Each row is a point on a tangle of strands that fork, close into loops and nearly touch. The rows are in no order.
Two points are linked if the straight distance between their rows is under 39.1. Some points are linked to none.
J819: [  2,  12,   1,  -5,  13,   1, -37, -13,  -3,  -3,   4, -12, -15,  14,  -1,
 -12,   4,  -9,  -7,   7,  -9,  -8]
J660: [  2,  11,  12, -14,  16,   6,   6,  -7,  -1, -22, -10,  16,   5, -23,  10,
   3, -16,  -4,  14,  26,  10,  10]
J95: [-24,   9,   7,  -2, -15,   6,  36,  -1,   4,   7,  -8,   5,   4, -10,   9,
  33,   1,   3,  -2,   9,  10, -11]
J20: [  6,  -3,   7, -17,  -3,  -5, -12,   1,  -1, -14, -14,  13, -19,  24,  -6,
   3,  13,   4,  26,  14, -13,   5]
J542: [ -3, -15,   4,   9,   3, -11, -13,  -9,  -4,  -8,  11, -20,  12, -22,  -7,
  -5, -23, -13, -41,   2,   0,  10]
J565: [-28,  -1,  -9,   7,   5,  -7,  25,  -7,  14,  11,   9,   4,   2, -23,  18,
 -23,   8,   2,  -7,   4,   4,  -1]
J719: [ -2,  11, -13,  11,  11,  13,  21, -16,   6,  13,   5,  19, -14, -26,   9,
 -16,   9,   2, -11,  17,  15,   9]
J458: [-19,  -8,  -1,   3, -16,  -2,   9,   7,  10,  16,  -3, -17,  10,  25, -13,
   1,  14,  -4,   0, -12,  -3,  -9]
J212: [ 14,  13, -17,  15,  -2,   6,  14,  -3,   1,   7,   0,  24,  -9,  -7,   4,
  40, -14,   5,   8,   4,  13, -11]
J109: [ -8,  -6,   4,   1,  25,  -9,  -1,  -6,  17, -11,   9,   8,   6, -24,  26,
 -27,  -3, -11,   2,  11,  14,   6]
J87: [-22,   2,   7,  -7,  -7,  -3,  15,  -6,   6, -28,  -4,   4, -12, -21,  15,
 -33,   9,  -4,  12,   8, -20,  16]
J169: [  6,  -3,  -3,  -6,  17,  -3,  -1,  14,   4,  -3,   5,  10,  13, -15,   6,
  -3, -11,   0,   4,  -6,   5,  10]
J152: [-25,  11,  -3,  -4,   0,   4,  24, -21,   4,   8,  -5,   5, -10, -12,   2,
  19,   2,   5,  -3,  11,  12, -10]
J344: [ -4,   5,   4,   0, -10,  14,  18,  12, -10,   5, -15,  12,  -4,  -7,  -7,
  28,   3,   3,  11,   9,  -8,   8]
J171: [ 24,  -8, -11,  18,  -5,  17, -14, -13, -22,  11,   4, -12, -11,  -2, -14,
 -15,   4,   4, -36,   0,   3, -10]
J570: [ -5,  -6,   6,  -3, -14,  11,   5,   8, -18,  -5, -10,  -3,  11,   3, -22,
   7, -13,  -8, -11,  -6,  -3,  12]
J965: [ -5,  15,  -7,  10,  13,   9, -15,  -5, -12,  21,  -1, -16,   8,   4,  -9,
   3,  -6,   1, -15,   3,  -7,  -9]
J485: [-10, -23,  11,  -9, -12, -16, -10,   3,  -1, -20,  -1, -11,  -1,  19,  -2,
 -16,  -1,  -8,  -3, -18,   1,  -4]
J251: [-15,  12,  10, -12,   8,  -4, -18,   2,  -7,  -7, -10, -16,  19,   9,  -6,
  11, -16,  -3,   9,   7, -11,  -9]
J227: [ 15,   3,  10,  -7,  -4, -13,  17,  12,   1,  10,  12, -20,  24,   9,   7,
  16, -11,   8,  11, -35,   3,  -3]
J808: [ 21,  -4,  20,  -6,   3,  15,  17,  25,   3, -14,   6,   8,  20,   1,  12,
   1,  -8,   3,  16,  -5,   7,  20]
J450: [ -4,   3,   4,  -4,  -8,   7, -22, -16,  -6, -11,  -1, -14, -16,  21,  -5,
 -18,   9, -13, -13,   7, -11,  -5]
J763: [ 12,  -5,   4,  -6, -23,   0,  -3,   2,   3,  -5,  -9,   0,   7,  37, -24,
  11,  -1, -14,  -2,   4,  -1,   3]
J738: [ -1,  -9,  20, -25,  -6,   5,  12,  23,  -8, -24,   1,  -2,  13,   7,   3,
  -1,  -4,   7,  12, -12,  -4,  12]
J590: [ -8,   0,   5,   1, -23,   2,  30,   4,   7,  -2, -10,  12,  -6,   1,  16,
  43,   7,   9,   2,  -2,   7, -17]
J929: [ 23,  25, -20,  -8,  13,   1, -28, -12,   7,   8,  10,  -3,  -4,  24,  -4,
  -3,   7,   0,  -5,  18,  -7, -12]
J230: [ 23,  -8, -14,  11,   3, -11, -12,  -7,  -4,  10,   3,  -2,   4,   5, -20,
   6, -18,  -1,  -9, -21,   7,   1]
J149: [ -4,  15,  -9,   6,   3,  -9,   3, -19,   9,   9,   3,  10,  -7,   6,   3,
  33,  -8,  11,  10,  11,  24, -24]
J947: [ -4,  -2,  -1,  -7,  11, -11, -20,   0,  -4,  -7,   3, -22,  28,  -9,  -5,
   3, -28,  -9, -15, -13,   2,  -2]
J337: [ -2,   6,   4,  -6,  -5,   9, -23, -18,  -1, -11,   0, -10, -30,  15,   3,
 -31,  28,  -4,  -2,  13, -21, -10]
J540: [  7,   9, -10,   0,   3, -15,  12, -12,  12,   4,  11,   8,  -7,   2,  12,
  32,  -9,  11,  18, -10,  29, -26]
J49: [ 14,   4,  10, -14,  -9, -10, -12,   3,   6, -14,  -5,  10,   4,  24,   4,
  24,   4,   9,  35,  17,   0,  -7]
J799: [  4,  16,   5,  -6,   8,  23, -19,  -5, -28,  -7, -12,  -9,  -8,  -8,  -9,
  -4,  -8,  -3,  -9,   9, -17,   3]
J511: [-12,  -9,  -3,   6,   8, -10,  26,   9,  21,   9,  15,   3,  14, -19,  22,
 -18,   8,   3,  -5,  -5,  15,   3]
J971: [-16,  -2,   1,  -1,  -7,   5,  31,  14,   5,   9,   0,   7,   7, -14,   8,
   0,  10,   0,   1,   3,   0,   4]
J28: [  3, -12,   0,  -4, -14,  -1,  28,  24,  11,  11,  12,  -6,  13,  -4,   5,
   3,   8,   5,  -7, -32,   3,   7]
J211: [-10, -14,  -8,   2,  -9,  -8,   5,   5,  14,  12,   3,   8, -19,  19,  -1,
 -16,  26,   7,  12, -12,  -6,  -3]
J921: [-10,  20,  -4,  10,  -3,   9,  17, -12,  -8,  18,  -7,   8,  -9,  -9,  -1,
  26,   1,   5,  -2,  19,   5, -11]
J420: [  2,   2,  -1,  16,  22,  10,  12, -12,  12,   7,  -1,  17,   1, -23,  13,
 -15,  -3,  -5,  -1,  21,  23,  13]
J122: [ 12,  18,  -7,   4,  -1,  26,  -5,  -7,  -7,  21,  -5,  -5, -12,  10,  -9,
  -3,  21,   5,  -3,  18,  -7, -13]
J976: [  6,   7,   0,  -4, -12,  -1, -23, -14,   0,  -3,   4, -21,  -1,  28, -11,
 -13,   3, -20, -28,  15,  -1,  -8]
J487: [  5,  -4,   5,  -1,  -6,  16,  22,  24,   6,   5,   5,  -7,  35, -10,  -4,
  10,  -5,  -2,  -6, -16,   6,  11]
J349: [-14, -10,   3,  -4, -10,  16,  25,  19,   5,   6,   1,  -5,  23, -11,  -1,
  -2,   6,  -4,  -5,  -8,  -4,  16]
J960: [ -8,  11,   7, -11,   3, -14, -15, -23,   2, -10, -14,   2, -22,   8,  10,
   2,  11,   8,  18,  35,  -7,  -8]
J670: [ 20, -14,   1,   2,  -4,  12,  -4,   6, -15, -19,  -4,  15,  11,  -7, -17,
  -2, -19,  -8, -18,  -2,   4,  26]
J399: [  2,   4,  -6,   6,  -4,  18,  14,  19,  -4,  15,   0,   4,  20, -12, -13,
  21, -10,  -4,  -5,  -9,  -1,  14]
J178: [  6,   8, -12,  10,  -7,  -6,   8, -16,  18,  11,   1,  19, -18,  16,   7,
  33,   8,   8,  11,   9,  16, -20]
J696: [ -9,   2,  -1,   0,  -5,  -7,  39,   8,  18,  10,   9,   9,  -4,  -8,  20,
  20,   7,   5,  -5, -12,  22, -19]
J386: [ 17, -14,  -5,  -2,  -4,  -6,   4,  18,   1,   3,   3,  16, -16,  12,  -6,
   6,  11,   7,  18, -21,   3,   4]
J264: [-15, -14,  -2,   3, -15,  -6,  20,  17,   7,  20,   3, -17,  13,   5,  -6,
   2,  11,   3,  -5, -30,   1,  -5]
J607: [ 16,  12,  -8,   5,  19,  17, -32, -11, -22,   1,   9,  -9,  -4, -20,  -1,
  -6, -10,   0, -27,   1,  -1,  -2]
J130: [ -2,  -2,  13,  -1, -26,   1,  18,  -2,   3,  -8, -19,  19, -15,   3,   8,
  38,  14,  13,  18,  10,   4,  -9]
J694: [-13,  -9,  -2,  -7,  -8,   5,   5,  -3,  -3, -21,  -3,  11, -20, -12,   1,
 -32,  14,  -2,   5,  -9, -21,  22]
J827: [ 13,  10,  -7,   5,   8,   8, -14,   5, -16,   3,  -5,  11,  -3,   6, -15,
  19, -12,   4,  15,   1,  -5,   3]
J114: [-29,  -1,  11, -19,  -1, -15,   2,   0,   1, -25,  -3,  -1, -13, -13,  17,
 -22,   7,  -1,  15,   4, -16,  -1]
J202: [ 20,  13, -20,  13,  21,  -4, -27, -13,  -2,  23,   8,  -5,   0,   5, -11,
   5, -13,   2,   0,  -7,   2,  -8]
J926: [ 25, -11, -10,  10,  -1, -22, -19, -18,   4,   7,   0,  -9,   5,  18, -15,
  -5, -11, -13, -12, -12,   8,  -7]
J412: [ 14,  14, -18,  10,  24,   6, -22,  -7, -13,  15,   8,   2,  -7, -13,   0,
  -3, -10,   7, -11,   2,  -2,   0]
J310: [  4,   0,   1,   0,   1,  10, -15,   1, -16,  -3, -11,   6, -11,  16, -15,
   2,  -4,   0,   0,  -2,  -9,   8]
J982: [-12,   1,  -3,  -6,  24, -16, -34,  -5,   3,  -8,  16,  -9,   0, -21,  11,
 -10, -10,  -9, -11,  -8,  -2,   4]
J308: [  3,   6, -10,   1,  10,   6,  -6,  -6, -13,   6,   1,  12, -28,  -4,   2,
 -18,  12,  10,   1,   7, -11,   2]
J877: [ 14, -13, -19,  14,  11,   9,  -4,  -9,  -1,  10,  14,  -2,   0, -18, -12,
 -11,  -6,   6, -36,  -5,   3,  17]
J510: [ 13, -17, -13,  15,  10,   8,  10,   8,  20,  18,  14,   5,  16, -20,  -3,
  -4,   0,   4, -11, -13,   9,  20]
J252: [  0,   5,   9, -18,   8,   5, -12,   1, -13, -28, -12,  13, -15, -11,  -1,
  -7,  -5,  -6,  11,   7, -18,  20]
J552: [-30,   4,  -9,   7,   0,  -4,  12, -12,   2,   6,   9,  -3, -10, -20,  16,
 -34,  15,   3,  -6,   1, -14,   2]
J654: [ 15,  -4,   3,  -3, -15,  18,  26,  31,   3,  -6,   0,  22,   2,  -4,  -1,
  19,   5,  -1,   6, -14,  -2,  15]
J225: [-18,  -6,   4,  -3, -19,   2,  -1,  -4,   5,   4,  -8, -17,   9,  33, -19,
  -6,   8, -13, -13,   1,  -6,  -3]
J876: [-32,  -7,   3,  -8, -10, -16,  25,  15,   9,   7,   7, -11,   7,   1,  16,
  -7,  14,   7,   7, -14,   1, -14]
J282: [  3,  -3,  -6,   7, -13,  16, -21, -17,  -8,   4,   7, -18, -13,   5,  -2,
 -33,  22,  -3, -27,   3,  -7, -23]
J256: [  5,   5, -10,   3,  17, -23, -18,  -8,  11,  16,   5, -20,  19,  13,  -3,
   4,  -6,  -1,  10, -15,   4, -19]
J56: [ -5,  -3,   1,   5,   2,   9, -17, -13, -14,  -5,   8, -17,   0, -19,  -3,
 -13, -12,  -8, -38,   1,  -5,   6]
J168: [ -3, -11,  -2,   3, -13, -10,  13,   7,  18,   7,  -2,  17, -26,  21,   7,
   5,  30,   9,  24,   2,   1,  -7]
J864: [  9, -10,   7,   3, -15, -17,  -2,  -3,  -2,   3,  -9, -21,  25,  21, -19,
   6, -14, -11,  -8, -13,   8,  -9]
J465: [-11, -17,  -7,  -3,   2,  -5,  -4,   1,   5, -14,  10,   9, -11, -12,   9,
 -32,   8,   1,  -6, -15,  -9,  15]
J608: [-23,  -8, -10,  10, -13,   7,  11,  -8,  -6,  11,  10,  -9,  -3,  -6,  -3,
 -30,  13,   9, -23, -14, -18,   5]
J927: [  9,   9,  -6,   6,  -4,  -4,  13,  11,   1,   9,   3,   8,   5,  -5,   4,
  33, -11,   7,  17,  -2,   8, -12]
J648: [-15,   3,  17, -10, -11,  -7,  16,  20,   2,   3,  -3, -16,  18,  10,   5,
  20,   2,  10,  14,  -7,  -1, -11]
J498: [ 16,   8,  -4,   5,  -7,  34, -18, -10, -28,   3,  -9, -14, -10,  -7, -18,
 -14,  15,  -3, -19,   8,  -4, -16]
J16: [  4, -12,  14,   2,  23,   4, -11,   9,  13, -17,   3,   4,  17, -21,  21,
 -21,  -9,  -8,   9,   6,   9,  13]
J997: [ 25,  -6,  -4,  18,  -4, -23, -25, -22,  -3,  12,   4, -24,   8,  10,  -9,
  -5, -14, -19, -28,   5,   4,  -8]
J880: [-20, -14,  11,  -1,   0,  18,  -1,  -1,   7, -15,  -1, -14,  20, -20,  -1,
 -26,  -6, -15, -15,   1, -11,  21]
J369: [  2,  18,  -5,   5,  12,   0,  -7,  -8, -15,   6,  -4,  13, -12,  -1,   0,
  12, -11,   5,  10,  19,   0,  -4]
J712: [ 12,  -4, -16,   9,   8,   3,  -6,   4,  -5,  11,   4,  12,  -1,  -7, -13,
   2,  -8,   5,  -7, -15,   1,  13]
J284: [  7,  12,  -6,  11,  11,   8, -32, -13, -17,  13,   7, -24,   7,  -2,  -9,
  -4, -12,  -3, -30,   0,   1, -11]
J956: [ 25,  -4,  -3,  -4,  -1, -14,  -8,  10,  13,  -2,   5,  11,  -7,  24,  -3,
   8,   6,   4,  27, -12,   2,  -7]
J835: [  0,   8,  -4,   2,   1,   3,  -6, -13,  -4,   2,  -4,   3, -35,   9,   6,
 -22,  27,   5,   8,  14, -15,  -8]
J13: [ -8,  13,   6, -13,  20,  -1,  -9,  -5,  -6, -20,  -5,   9,  -9, -24,  12,
  -8,  -9, -11,   8,  21,  -8,  13]
J175: [ -1,   7, -16,  17,  16,  14,  13,  -2,   9,  29,   7,   6,  14, -26,   4,
  -3,  -2,   1, -15,  12,  10,  11]
J839: [  6,  -2, -13,  13,   9,  23,   5,  -2,  -4,  16,   6,   4,   6, -22,  -7,
 -11,   1,   3, -22,   3,  -4,  20]
J363: [ 11,   9,  -1, -14,   6, -15, -25,  -5,  14,  -8,  -3,   3,   3,  27,  -1,
  13,  -1,   0,  24,  17,  -6,  -7]
J471: [ 18,   5,  -1,   2,  -5,  -6,   0,  13,   7,   4,   1,   4,   1,  16,  -1,
  30,  -1,   7,  27,  -5,   5, -12]
J945: [-24,  -7, -10,   7,  -2,  -8, -11, -10,  12,  15,   9, -24,   1,  15,  -1,
 -22,  13,  -2, -14, -11,  -9, -13]
J970: [  7,  15,  -7,  -2,  15, -15, -25,  -5,   6,   0,   1,  -4,   9,  15,   3,
  13, -18,   1,  25,   7,   0, -15]
J973: [ -5,  22,   1,  -1,   4,  22,  -1,  -1, -27,   5, -16,  -3,   2,  -6, -11,
   9,  -6,   2,  -1,  16, -15,   6]
J986: [-12,  12,   4, -12,  14, -13,  -4, -17, -11, -16, -10,  11, -19, -14,  11,
   0,  -8,   2,  10,  23,  -2,  -4]
J437: [ 32,   6, -14,  10,  -1,  14, -23, -13, -10,  10,   4,  -2,  -6,  16, -18,
  -9,   5,  -3, -23,   6,   4,  -9]
J324: [  5,  -3,  15, -22,   5, -25, -12,  10,   7, -18,   3,  -9,   3,  25,   8,
  -1,   2,  10,  24, -11,  -1, -12]
J563: [ -1,   6,  -8,  14,   5,  11,  25,   9,  13,  20,   3,   8,  24, -22,   7,
  14,  -5,  -6,  -5,   4,  15,   7]
J315: [ -3,  -6,  15, -23,   7, -26,  -1,  13,   2, -19,   6,   4,  -7,   7,  24,
  -5,   3,  14,  22,  -9,   2,  -9]
J979: [ -7,   2,  -2,   0,   7, -10, -13,   2,   3,   7,  -3,  -5,  -4,  19,  -3,
  -4,   7,   1,   8,   3,  -5,  -8]
J806: [  7,  19, -15,  18,   6,  -2,  -6,  -4,   6,  31,   4,  -6,   8,  13,  -9,
  17,   0,   2,   4,   4,   2, -15]
J177: [-10,  -1,  10,   4,   0,  12,  31, -10,  15,  -9,  -9,  12,  -4, -20,  10,
  -8,   6,  -9,  11,  18,  17,  11]
J862: [-16, -18,  -3,  -1,  -7, -17,  -4,   6,   8,  -1,   2,  -6,  -7,  15,   0,
 -22,  14,   0,   1, -20,  -5,  -4]
J554: [  0,  15,  -8,   0,  15, -29,  -9, -11,  13,  15,   3, -10,  12,  11,   7,
  12, -11,   4,  21,   6,  10, -25]
J385: [ -6,  20,  -2,   0,  17,  -8, -13, -19, -12,   3,  -5,   4, -20,  -4,  12,
  -1,  -2,   7,   2,  25,   3, -14]
J188: [ -7, -27,   3,  -7,  -8, -18,   3,   5,   2, -14,  10, -17,  13,  -7,   0,
 -19,  -7,  -2, -19, -26,   3,   2]
J258: [-14,   1,  -4,  10, -19,  21,   8, -12, -14,   9,   0, -13, -13,   9, -10,
 -27,  22,   4, -17,  -7, -19,  -4]
J314: [ -5,  -2,  18,   9,   8,  23,  26,  -9,  18,  -5,  -5,  14,   8, -19,  12,
   0,  -6,  -6,  11,  12,  36,   2]
J934: [ -6,   5,   5,  -4, -10,  13,   1,  -6, -14, -12, -17,   0, -29,   2,  -8,
 -14,  14,   4,  10,   5, -25,  12]
J173: [ -9, -13,   5,   8, -22, -11,  -1,  -4,  -6,   4,  -7, -22,  13,  19, -14,
  -5, -10, -14, -23,  -3,   1,  -5]
J586: [-12,  -1,  -2,   3,  -9,   0,  20,   7,  -4,   8,  -6,  13, -16,  -4,   1,
  -1,  15,   6,  10,   0,  -8,   5]
J414: [  1,   3,  -1,   0,  16, -14, -38, -10,  -6,  -6,   7, -15,   4,  -8,  -3,
  -1, -22, -12, -17, -10,   3,  -1]
J622: [  9, -19,   8,  13,  -5, -29, -14,   0, -12,  -8,   3, -17,  11, -13,  -2,
  -1, -25, -14, -27,   1,  -5,   5]
J83: [ -6,   6,  13, -19,  10, -24,   1,  -1,  -3, -19,   2,   4,  -1,   2,  20,
  10,  -9,  17,  22,   7,  14, -15]
J939: [ -4,  -8, -13,   6,   0, -10,  32,  12,  18,  17,  15,  14,  -3, -14,  18,
   1,  12,   4,  -5, -12,  16,  -1]
J994: [ -2,  -5,  25, -15,   3,  17,  17,  22,   2, -20,  -3,  -1,  21,  -8,  11,
  -7,  -2,  -3,  16,   4,  -1,  19]
J107: [  9,   5,  17, -10, -10,  -4,  13,  19,  -1,  -3,   4, -15,  16,  23,   1,
  26,  -5,  11,  18, -20,  -2,  -6]
J863: [ 13, -26,   7, -15,  -4,  -3,   7,  19,   4, -25,   8,   7,   0,  -2,   4,
 -22,   0,   2,  -2, -24,   5,  19]
J918: [ 15,  -4,   0, -14, -16, -12,   1,  11,  23,  -1,   1,   9,  -4,  34,  -5,
  15,  22,   2,  23,   0,  -5,  -2]
J150: [-13,   9,   9, -11,  12, -15, -20, -16,  -2, -17,  -7,   1, -29,  -1,  17,
 -13,   6,   0,  13,  16, -11,  -4]
J977: [-16,  -3,   9,  -9, -16,   4,  43,  -5,  12, -14,  -7,  16, -12, -18,  10,
  -6,  13,   4,  13,   9,   7,   7]
J249: [ -8,   0, -10,  15, -15,  16,  13,  -6,  -2,  23,   3,   0, -23,   7,  -5,
 -18,  29,   9,  -3,  -2, -15,  -3]
J693: [ 12, -18,  12,   5, -10, -32, -18,   0, -10, -15,  -4, -19,  10,   9,  -2,
   0, -21, -19, -11,  -8,   6,  -3]
J165: [ -6, -19,  17,  -3,  15,  10, -16,   4,  14, -21,   6,  -9,  19, -20,   8,
 -22,  -8, -14,  -7,   0,   3,  22]
J421: [ -8, -11,   0,   3,  -3,  13,  -2,  -2,  -6,  -7,  -1,  -7,  11, -16,  -8,
 -14, -12,  -8, -30,  -1,  -7,  20]
J966: [ 17,   5,   0,   8,  -7, -11, -34, -19,  -3,   1,  12, -27,  -2,  12,  -1,
 -10,  -2, -23, -31,  16,   4, -10]
J538: [ 18,   6, -13,   7,   2,   2,  18,   4,   6,   1,   8,  35, -17, -13,   9,
  23,  -7,   5,  11,   2,  20,   2]
J283: [ -3,  21,  -7,  16,  -2,  14,   7,  -8,  -8,  32,  -3,  -2, -10,   4,   0,
  13,  15,   8,  -4,  21,   0, -15]
J678: [-28,  -3,   2, -11,   5,  -4,   4,   3,   1, -10,  -2,  -4,   1, -13,  11,
 -15,   1,  -3,   3,   0, -13,   5]
J995: [ 28,  -9,   7,  -7,  -5,  14,  14,  27,   2,  -8,   8,  11,  14,  -3,  -4,
   9,  -8,   1,   4, -20,   9,  23]
J301: [-31, -10,  -6,   7,  -8,  -8,   2,  -8,   7,  10,   8,  -7,  -7,   8,   3,
 -29,  21,   6,  -6, -17, -15,  -6]
J746: [  1, -11,   0,  21,  21,  13,   2,  -5,  13,   9,   2,   7,   8, -26,  10,
 -25,   2,  -1,  -3,  11,   6,  19]
J407: [-21, -11,   3,  -3, -16,   0,  39,   9,  14,  -3,   6,  10,  -3, -13,  17,
 -14,  20,   3,   8,  -3,  -1,   4]
J810: [ -3,   4,   8,  -1,   2,  -1, -28,  -3, -12, -13,  -9, -12,   7,  17, -14,
   5, -19, -12,  -5,  -1,  -2,  -4]
J172: [ 19,   8, -13,   1,  17,  -5,   0,   3,   1,  -5,   7,  33,  -5, -17,   9,
   8, -17,   4,  13,   8,  17,   6]
J834: [  9, -18,   1,  10, -16,  -2,   1,   5, -22,  -5,  -7,   1,   7,   1, -18,
  -2, -17, -10, -26,  -3,   0,  16]
J744: [ -3,   5,   4, -10,  11, -34,  -7,  -2,  12,  -4,   3,  -4,   5,  12,  16,
   9,  -4,   9,  25,   5,  12, -25]
J357: [  7, -20,  -2,  26,  15,  22,   5,   3,  14,  10,   4,   3,  15, -18,  -7,
 -13,  -2,   0, -14,   1,   4,  25]
J661: [ -4, -10,  13, -16,  -5, -10, -13,   8,   1, -18,  -6,  -4,   1,  26,  -9,
  -4,   1,  -2,  14,  -7,  -5,  -3]
J829: [  5,   5,  16, -12, -11,  -1,   0,   8, -10, -15, -12,  11,   3,   9,   0,
  32,  -6,  14,  32,  14,  -7,  -1]
J295: [-10,   1,   8,  -6, -11,  -4,  18,  -4,  -3,  -6, -15,  17, -20,  -4,   5,
  16,  13,   8,  18,  11,   0,  -3]
J50: [ -1,  17,  -3,   6,   3,  23,  10,   8, -15,  14,  -7,   9,   9, -12, -10,
  23,  -7,  -1,  -1,  12,  -7,  12]
J317: [ 10,   8,  -8,   7, -13,  -1,   5,   0,  16,  17,  -4,  13,  -8,  21,  -2,
  27,  18,   4,  14,  16,  -1,  -9]
J46: [ 10,  -3,  -4,  10, -13,  27,  -5, -11, -28,  -1,  -2, -10,  -8, -18, -12,
 -20,   8,   0, -36,   1,  -8,  -3]
J197: [ 12,  -9,   0,   7,  -7,  -5, -19,  -5, -15,  -8,  -7,  -3,   0,  16, -18,
  -1, -15, -10, -14,  -2,   1,   5]
J322: [ 26,  15,  -6,  -3,  -2,  26, -21, -10, -12,   5,  -5,  -6,  -7,  15, -16,
  -9,  15,  -4, -12,  17,  -5, -16]
J481: [  3,   3,  11,  11,   4,  19,  32,   8,  16,   3,   3,   9,  20, -18,  15,
  17,  -8,  -8,   5,   8,  29,   0]
J253: [ -6,   2,   7,   1, -15,  13,  11,  19,  -6,   5, -10,  -1,  13,   7, -13,
  34,  -1,   1,  12,  -3,  -9,  -1]
J164: [  4,  -2,   2,   1,   3, -19, -14,  -7,  -1,   2,  -4, -29,  32,  10, -13,
   7, -26, -11, -10, -19,   7, -15]
J981: [-15,   7,   9, -10,  -1,   9,  -5,  10, -18,  -9, -15, -10,  18,   0, -13,
  10, -16,  -5,  -2,   1,  -9,   4]
J889: [ -1,  -2,   2,  -5, -20,  -7,   9,  -8,  16,   5, -10,  12, -17,  22,   5,
  18,  29,   7,  18,  20,  -4,  -2]
J793: [ 13,   1,   0,   5, -14,   7,   6,  17,  -2,   7,  -5,  -5,  15,  11, -18,
  32, -11,  -2,   8, -21,   1,  -4]
J488: [  2,   4,   9, -11,  -6,  13, -13, -10,  -7, -13, -16,   1, -23,  21, -10,
  -7,  13,   1,  11,  16, -22,   3]
J593: [ 14, -32,   5,   1,   4,   9,   7,  15,  15, -14,  10,  13,   6, -11,   4,
 -26,   6,   2,   1, -12,   7,  26]
J969: [ 11,   6,  -9,  -1,  21,   3,  -7,   3,  -5,  -2,   4,  22,  -2, -18,   5,
  -4, -10,  -2,   3,  12,   0,  16]
J339: [ 18,   1, -12,   6,  10,   6,  -9,   4, -11,   7,   1,  24, -24,  -2, -10,
  -4,   3,   9,   4,  -3,  -4,  11]
J875: [-14,   3,  -5,   0,  11,  -5, -25, -11,  -2,   4,   5, -15, -15,   0,   7,
 -19,   6,  -1, -10,  -4, -11,  -5]
J508: [  3,   9, -11,  16,  -4,   5,   2,  10,   2,  24,   0,  -4,  13,   9, -14,
  27,  -2,   1,   5, -12,  -1,  -8]
J548: [  1,   2,   4, -11,   5,  -3,  -8,   0, -13, -12, -15,  19, -21,   0,  -1,
   2,   1,   7,  20,  11, -14,   9]
J71: [ 10,   0,  -1,  -6,   6, -11,   9,  16,   3,   4,  10,  -6,  20,  -5,   8,
   6, -10,   7,   7, -21,   8,   1]
J93: [  9,  22, -19,  16,  20, -10, -12, -10,  -1,  27,   8,   0,  -2,   3,   3,
  12, -11,   8,   7,  11,   7, -16]
J74: [  7, -19,   2,  -9,  -4,  -9,  -3,  12,  -5, -14,   1,  12, -10,   7,  -7,
 -11,   4,   5,   4, -24,   3,   7]
J844: [-18,   8,  12, -11, -12,  -7,  34,  17,   7,   6,   5,  -9,  20,  -2,  19,
  22,  -1,   7,   1,  -4,  13, -13]
J500: [ 12, -16,  12, -13,  -2,   8,  -3,  14,  -4, -29,  -3,   9,  13,  -8,  -6,
  -7, -16, -10,  -6,  -9,   4,  22]
J156: [ -3, -10,   4, -12,   3,   5,  -6,   6,  -9, -21,  -5,   6,  -1,  -8,  -4,
 -14,  -6,  -7,  -4,  -7,  -8,  19]
J237: [ -5,   5,  -1,  -5,  -3,  -5,  24,  -8,  20,   1,  10,   6,  -7,  -1,  15,
  33,   3,  15,   2, -16,  29, -26]
J116: [ -6,  -1,  19, -20,  -4,  -7,   5,  16,  -9, -18,  -8,   1,   5,   4,   5,
  13,  -2,  10,  22,   2,  -7,  -1]
J883: [-10,  -3,  -8,   2,   7, -20, -14,  -6,  13,  17,   5, -25,  14,  16,  -5,
  -9,  -1,  -6, -10, -15,   1, -14]
J374: [  5,  10,   4,  -6,  -7,  16,  16,   0, -13, -15, -22,  12, -21, -12,  -9,
  -4,   8,   1,  12,  12, -21,  26]
J430: [-27,  -6,  -1,  -7,  14, -23, -23,  -2,   5,  -4,  10, -17,  -4,  -9,  15,
 -16,   0,  -6,  -4,  -9,  -9,  -8]

How many points has the smallest loop of links through each point below? Write - if it is on no loop.
J498 -> 5
J939 -> -
J252 -> 12
J883 -> 12

A fork is a point with three links, a tip a point with one. Leave the first point through the second and follow the links. Name the first fork or tip that comes.
J927 / J212 -> J844
J654 / J995 -> J554
J450 / J819 -> J28
J107 / J227 -> J956
J552 / J565 -> J862
J965 / J284 -> J50
J586 / J295 -> J322
J264 / J458 -> J450
J344 / J253 -> J965
J889 / J317 -> J552

A piece is two or more points that can be reached from each other along the links. Count, over all rows, the pieces, the separate loops (a circle has one, a figure eight two, a Y none), the forks (points with three links) and the tips (points with one).
pieces -> 7
loops -> 5
forks -> 15
tips -> 19
